Points, in no order, along strands that fork, close into loops and pass close to each other.
(in the rows, 128 means zero)
Points whose rows are less than 106 apart are linked; no others are. Some points are linked to none.
j_755: [117 149 101 155 119 160 151 130  79 137 151 144 111  61  83 113 120 117
 133 167 136  95  99 156]
j_456: [142  86 141 138 208  83  91 111 111 115 133 154  78 151 174  81  91 169
  93 165 146 134  95 146]
j_995: [124 106 120 167 100 159 176 107  96  95 172  86 110 122  97  89 128 140
 184 132 151 106  72 117]
j_185: [138 130 118 178 145 112 149 167  86 145 127 149  93  46 150 117 138 143
 104 139 194  97  60 178]
j_73: [117 157 152 145 113 147 155  86 105 104 138 135 170 105  65 142 103 131
 163 125 110 148 194  84]
j_268: [ 91 127 138 207 150 119 188 137  89  96 125 150 115  93 104 144 120 104
 187 140 161 103 125 128]
j_484: [134 133 122 127  58 165 185 108 125 119 136  75 167 142  59 118 130 107
 181 112 121 105 119  95]
j_798: [145 112 147 108 124 105  91  98 166 118 128 128  95 192 194 127 120 148
 114 114  91 147 156 109]
j_360: [139 114  98  60 124 136 133 179  92 120 145  80 154 123  74 103 103 125
 117 154 151 127  84 123]
j_956: [123 153 102 139  88 160 146 124  89 129 144 122 125  93  93 123 101 116
 145 165 126 105 112 127]
j_7: [121 130 121 102  85 110 132 146 116  98 130  93 101 130 159 120  52  94
 129 160  97 115 156  92]
j_643: [120 162  98 100 162 120  97 152  88 139 107 161 143  78  77 131  84 108
  99 179 112 133 165 128]
j_225: [100 146 162 154 189 121 118  98 123 131 120 184 146 110 118 151 156 136
 117 110 125 153 195 127]
j_249: [149  97 135 131 189 110  96  98 155 139 127 157 112 176 162 103 159 176
 109 113 152 141  85 160]
j_544: [111 109 137  96 206 102 137 138  79 106 137 151 171 125  54 124 118 126
 132 142 162 186 137  87]
j_116: [103 165 115 146 163 134 109 127  76 131 109 187 119  68 103 135  95 102
 115 176 112 104 170 151]
j_557: [131 137 115 109 177 150  86  91  95 124 161 160 132 128  67  89 137 167
 113 150 121 157 133 133]
j_727: [121 107 157  90 187  88 143 112  93 121 140 128 181 127  82 144 127 122
 124 133 143 213 177  66]
j_265: [138 131 100  83 143 112  70 175 161 171  87 146 134 152 159 142 156 120
  73 121 111 131 123 156]
j_488: [104 140 150 161 145 115 106 105 137 110 134 165 111 128 177 148  97 127
 132 122  91 145 207 109]
j_326: [155 129  97  96  56 173 128 173 140 150 157  76 134 115 107 111 151 138
 113 130 165 114  55 153]
j_242: [140 108 126 123 165  76  84 186 124 142 110 136  84 118 205 113  86 140
  72 151 157 122  94 158]
j_379: [169  94 145 124 128  97 122 147 182 131 113  97 100 180 196 112 131 152
 109 102 151 128  58 147]
j_916: [119 118 104 117 195 125 130 168  74 137 121 153 148  96  63 107 148 129
 122 150 178 127  77 154]
j_920: [120 116 164 208 147 138 139  59 140 103 163 142  92 131 150 103 148 174
 156 102 117 140 137 128]
j_669: [136 145 128 142 168 134  66  93 166 165 107 184 111 131 160 126 172 162
  90  99 107 110 145 183]
j_611: [146 131 104 144  62 166 133 143 151 158 146 110 111 106 136 120 167 145
 123 116 141  98  67 175]
j_969: [100 145 171 167 179 133 154  92 133 127 121 174 177 102 108 164 162 132
 136  93 131 158 204 114]
j_566: [118 165 155 124 120 143 114  68 154 136 143 144 165 139 116 155 144 150
 117 105  88 167 197 103]
j_957: [139 165 136  87 120 155 105  57 141 144 162 130 177 147  90 124 137 163
 113 114  87 178 175  96]
j_410: [141 112 104  95 137 105  79 157 115 141 132 137  87 130 175 106  81 150
  68 170 123 130 106 151]
j_357: [110 140 112 137 152 145 114 165 121 165  95 161 144  97 104 142 179 113
 114 120 154 100 105 178]
j_975: [126 123 102  72 122 124 134 163  87 115 135  93 151 131  70 113  92 113
 122 160 129 140 115  96]
j_160: [106 123 133 206 127 129 190 169  94 117 121 127 118  71 122 142 125 100
 162 135 175  93  85 152]
j_934: [112 122 107 103 196 130 134 154  68 124 125 149 171 107  34 117 131 115
 131 158 173 145 107 118]
j_78: [126 129 130 106  65 114 136 190 168 129  94  87 125 143 183 153 102  77
 126 109 117  99 139 114]
j_236: [109 134 133 140  80 114 142 210 144 140  84 116 141 102 167 179 107  80
 135 128 138  96 137 141]
j_199: [129 177 135 139 123 166 100  71 168 152 142 166 136 126 116 136 174 156
 113 102  85 139 185 144]
j_5: [147  90 112  54 149 105 102 157 143 137 126 113 144 186 117 126 164 135
  94 125 140 155  90 114]
j_702: [119 128 157  99 142  90 150 130 105 105 116 125 149 124 132 157  74  96
 137 135 116 168 213  63]
j_424: [120 128 152 111 153 134 157  95 130 141 132 128 211 154  74 165 201 117
 147  90 155 187 168  97]
j_872: [135 105 125 178 154 123 129 106 120 123 138 140  80 129 152  99 126 151
 137 132 149 114  68 157]
j_615: [138 150  95  75  63 150 128 162 155 155  96 102 177 112  81 167 131  93
 125 136 119 110 125 126]
j_286: [125 138 154  88 101 106 144 111 119 108 129 101 154 146 130 137  83 110
 136 135  87 163 210  58]
j_263: [132 123 133 137 149 126  94  95 108 108 162 151  83 144 152 100 101 157
 124 150 106 136 139 118]
j_11: [135  74 155 168 128  97 175 119 122  66 129  94  89 157 182 113  99 124
 180 108 152 123  84 107]
j_344: [113  95 152 129 137  91 162 155 157 120  95 112 149 168 150 163 171  96
 163  87 156 133 115 115]
j_324: [145  96 148 133 103 145 152  77 153  97 166  84 120 181 128  96 157 160
 169  71 112 151 113  93]
j_489: [121 138 127 129  80 170 169  97 156 128 138 102 167 140  62 141 175 126
 184  99 130 122 135 109]
j_384: [133 126 122 130 149  95 106 225 140 174  75 139 138 105 167 149 143 113
  88 114 180 119 101 173]
j_107: [128  89 150 143 159  87 153 130 172 123  98 118 138 180 154 151 201 128
 156  74 162 142  99 130]
j_266: [133 138 123 168 101 121 107 123 152 127 123 138  84 124 201 137 110 135
 118 132  97 102 130 153]
j_689: [146 111 139 201 168 134 129  68 133 119 144 161  74 131 163  88 139 173
 140 128 132 117  91 162]
j_257: [127 164 100 124 120 180 110  99 126 161 133 150 152 114  62 118 174 135
 123 130 122 109 127 154]
j_49: [125 159 108 131 151 146  72 118 141 168 111 186 114 104 145 126 145 138
  79 141  98 107 155 182]
j_667: [140 144 107  82  75 149 134 171 179 162 105  91 171 138 111 162 176 102
 131 104 135 113  94 149]
j_674: [111 112 129  95 146  91 133 180 125 125  91 126 133 141 140 163 112  98
 118 138 130 138 148 107]
j_204: [105 143 185 160 139 141 174  81 116 124 148 142 192 112  83 168 136 137
 153 100 130 169 201  81]
j_336: [124 173 114 128 145 172  92  71 162 167 128 167 157 122  77 133 195 145
 116 108 108 127 159 158]
j_207: [118 124 123 189 116 125 181 184  81 121 134 119 102  44 136 130 124 121
 149 143 193  91  65 164]
j_823: [120 123 158  95 178 107 149 107 113 137 135 127 200 129  92 162 162 111
 129 112 143 204 182  75]
j_47: [138 117 115 100 132 107  90 206 160 170  88 125 141 135 169 150 144 116
  81 118 144 124  98 162]
j_284: [128 132 128  90 191 131  97  89  92 129 164 147 154 137  67  95 128 173
 106 142 112 186 156  96]
j_732: [136 166 117 138  46 171 136  97 162 141 138 115 123 132 122 143 115 113
 158 129  78 103 172 120]
j_237: [121 129 126  91 167  88  88 149 163 163  81 156 146 160 159 168 175 113
  95 111 116 147 160 125]
j_574: [170  97 128 131 102 124 118 113 175 113 137  89  90 171 200  98 127 156
 136 111 113 123  78 144]
j_247: [121  91 150 116  84  92 161 182 140  90 109  73 107 144 192 132  87  83
 144 111 133 100 119 109]
j_989: [133 178  96  78 109 142  82 129 150 160 103 147 144 118 113 159 111 103
  84 159  86 124 178 135]
j_303: [127 155 120 131  33 163 144 127 166 136 123 103 118 116 142 156 118  89
 152 117 100  77 140 137]
j_800: [113 110 162 122 111 103 164 130 152 106 114  98 143 171 152 162 138  91
 171  91 131 130 149  89]
j_504: [127 155 127 112  90 159 115  73 119 110 174 111 120 137 114 107  73 153
 134 134  72 149 184  82]
j_941: [148 103 119  71 119 133 102 123 178 143 119 113 148 192 125 127 190 145
 107 100 128 150  95 128]
j_790: [146 129  88  85  90 172 130 159 118 136 155  90 140 113  73 100 142 139
 109 140 153 123  61 148]
j_535: [114 107 148 111  88 108 159 147 106  76 125  86 108 148 161 120  59  87
 144 136 115 110 152  91]
j_76: [141  75 154 153 108 107 190 152 132  79 126  66 107 149 168 100 111 123
 174 103 162 119  53 126]
j_505: [112 126 118 126 154  96 113 202  92 140  92 159 116  82 147 142  82 102
 100 165 153 111 126 150]
j_4: [132  97 158 172 124 133 159  68 145  81 164 103  99 161 138 103 144 163
 182  86 120 138 115 104]
j_680: [131 105 142 138 194 105  92  94 102  97 154 167  91 149 149  89  99 173
 108 148 124 153 130 122]
j_976: [126 131 140 119 104 148 169  92 149 124 130 104 182 156  74 156 195 124
 178  81 141 150 144  98]
j_423: [129 154 142 139  57 181 132  67 177 126 161 106 120 162 138 128 130 143
 163 103  75 124 176  98]
j_122: [124 138 158 105  92 126 139  80 131  96 153  97 135 156 134 126  94 121
 140 111  86 155 196  65]
j_372: [129 143 111 179  84 154 137 141 163 164 122 129 113 102 161 146 176 121
 137 105 134  87  90 181]
j_981: [117 137 127  85 146  96 114 152 140 152  85 142 170 142 118 178 147  89
 109 127 124 153 183 107]
j_730: [138 176 100  72  79 136 117 153 150 163  82 124 179 120  92 168 124  87
 104 153  98 121 157 120]
j_203: [119  96 164 202 136  81 172 139 133  83 117 124  99 149 186 139 114 109
 186 110 150 113 111 127]
j_848: [137 158 103 121  46 175 175 125 115 138 131  79 150  98  73 130  99 102
 156 143 125  90 125 116]
j_378: [128 178  91 113 117 160  76 134 130 169 118 157 125  96 128 133 122 119
  77 163  86  89 157 162]
j_152: [131 141 128 129 124 143  89  90 119 117 167 134  94 142 142 100  76 155
 122 143  79 141 162 102]
j_279: [127 154  94  73 138 123 116 154  93 131 118 131 161 111  66 125  86 102
 113 179 113 144 148  98]
j_104: [143 117 119 162 133 127 128 144 114 138 131 144  95 102 166 101 129 147
 106 140 154 108  64 176]
j_964: [120 157 121 134 118 161 144 103  89 113 135 134 153 108  70 127 104 124
 160 151 114 126 167 102]
j_163: [134 142 110  98  79 134 111 146 121 125 144 108  87 115 178 118  63 121
 105 167  82 109 135 113]
j_561: [111 130 103 122 180 130 118 189 110 162 102 161 157  89  85 140 162 114
 103 142 173 113  93 177]
j_599: [105 124 142 205 126 131 163 110  89  93 150 135  89 100 133 118  94 120
 181 137 130 102 132 121]
j_762: [153  88 132 135  94 134 164 163 131  99 144  75 110 126 150  99 121 136
 140 109 167 112  44 140]
j_155: [116 162  96 153 131 185 145 105  88 144 145 148 141  76  34 117 164 136
 146 141 143 101 103 168]
j_348: [145 134  98  97  94 131  98 161 103 139 139 117  79 104 162 115  68 134
  78 180 106 115 116 135]
j_985: [149  89 143 134 165  90 119 126 187 135 107 125 122 192 180 127 172 152
 123  92 157 133  78 154]
j_218: [134 128 123  96  95 133 133 126 188 142 110 104 158 180 129 157 194 111
 131  91 121 128 126 128]
j_55: [147 109 138 149 202  70  95 133 130 138 109 151  76 134 202 102  95 159
  86 152 163 124  80 164]
j_592: [111 115 139 199  98 148 181  92 104  89 168 112  88 105 114 104 106 129
 185 130 126 112 116 116]
j_355: [152 118 132 127 193 111  64  89 171 158 115 177 105 160 173 103 162 179
  79 123 128 126 110 177]
j_543: [138 100 106 151  85 156 165 130 102 104 165  82 106 107 114  92 132 140
 149 136 155 110  49 140]
j_993: [108 136 160 155 133  93 137 121 111  96 121 149 109 122 155 158  73  93
 148 143  96 138 204  87]
j_151: [128 138 120 151 135 101 109 216 107 161  86 143 117  65 173 147 109 110
  89 142 165 106 114 165]
j_843: [126 115 109 128 182 141 104 120  82 128 138 154 114 106  85  94 132 148
 104 156 149 129  90 158]
j_173: [153 108 135 112 109 119 109 101 172 123 147 101  92 197 197 111 133 151
 121 112  89 138 122 121]
j_281: [101 149 146 161 206 128 116 119  93 119 113 199 124  87 113 132 114 124
 129 151 124 121 192 141]
j_420: [140 119 152 109  82 136 143  63 162 108 160  87 134 181 147 121 138 146
 149  88  81 155 168  84]
j_987: [140 133  97  80  80 163 118 110 130 130 162  96 128 155 105  94 114 137
 120 137  90 130 113 113]
j_385: [122 124 164 143 142 102  89 100 148 114 126 157  87 158 203 141 114 140
 111 108  91 154 197 117]
j_246: [144  77 130 133 164 122 155 121 112 101 150 111 131 163  93  87 158 161
 154 121 180 138  48 125]
j_507: [114 111 133 123 158  81 116 175 114 115 104 135 115 124 156 139  97 105
 118 147 131 128 143 126]
j_177: [112 152 113 161 121 149 126 145 144 165  98 161 137  82 125 149 169 112
 122 120 139  73 114 183]

A fork is a point with three links, a tip a point with one. Leave the first point through the second and follow the links. Name the first fork or tip that comes.
j_599, j_592: j_203
j_378, j_49: j_985
j_975, j_360: j_916
j_348, j_163: j_236

Name the points in between on the shortest way along the links from the first point to the second, in order.
j_941, j_378: j_218 > j_667 > j_615 > j_730 > j_989
j_566, j_823: j_199 > j_336 > j_257 > j_155 > j_755 > j_956 > j_848 > j_484 > j_489 > j_976 > j_424
j_160, j_122: j_207 > j_185 > j_104 > j_872 > j_689 > j_920 > j_4 > j_324 > j_420
j_920, j_173: j_4 > j_324 > j_420 > j_122 > j_286 > j_702 > j_993 > j_488 > j_385 > j_798
j_985, j_798: j_379 > j_574 > j_173
j_55, j_78: j_242 > j_410 > j_348 > j_163 > j_7 > j_535 > j_247
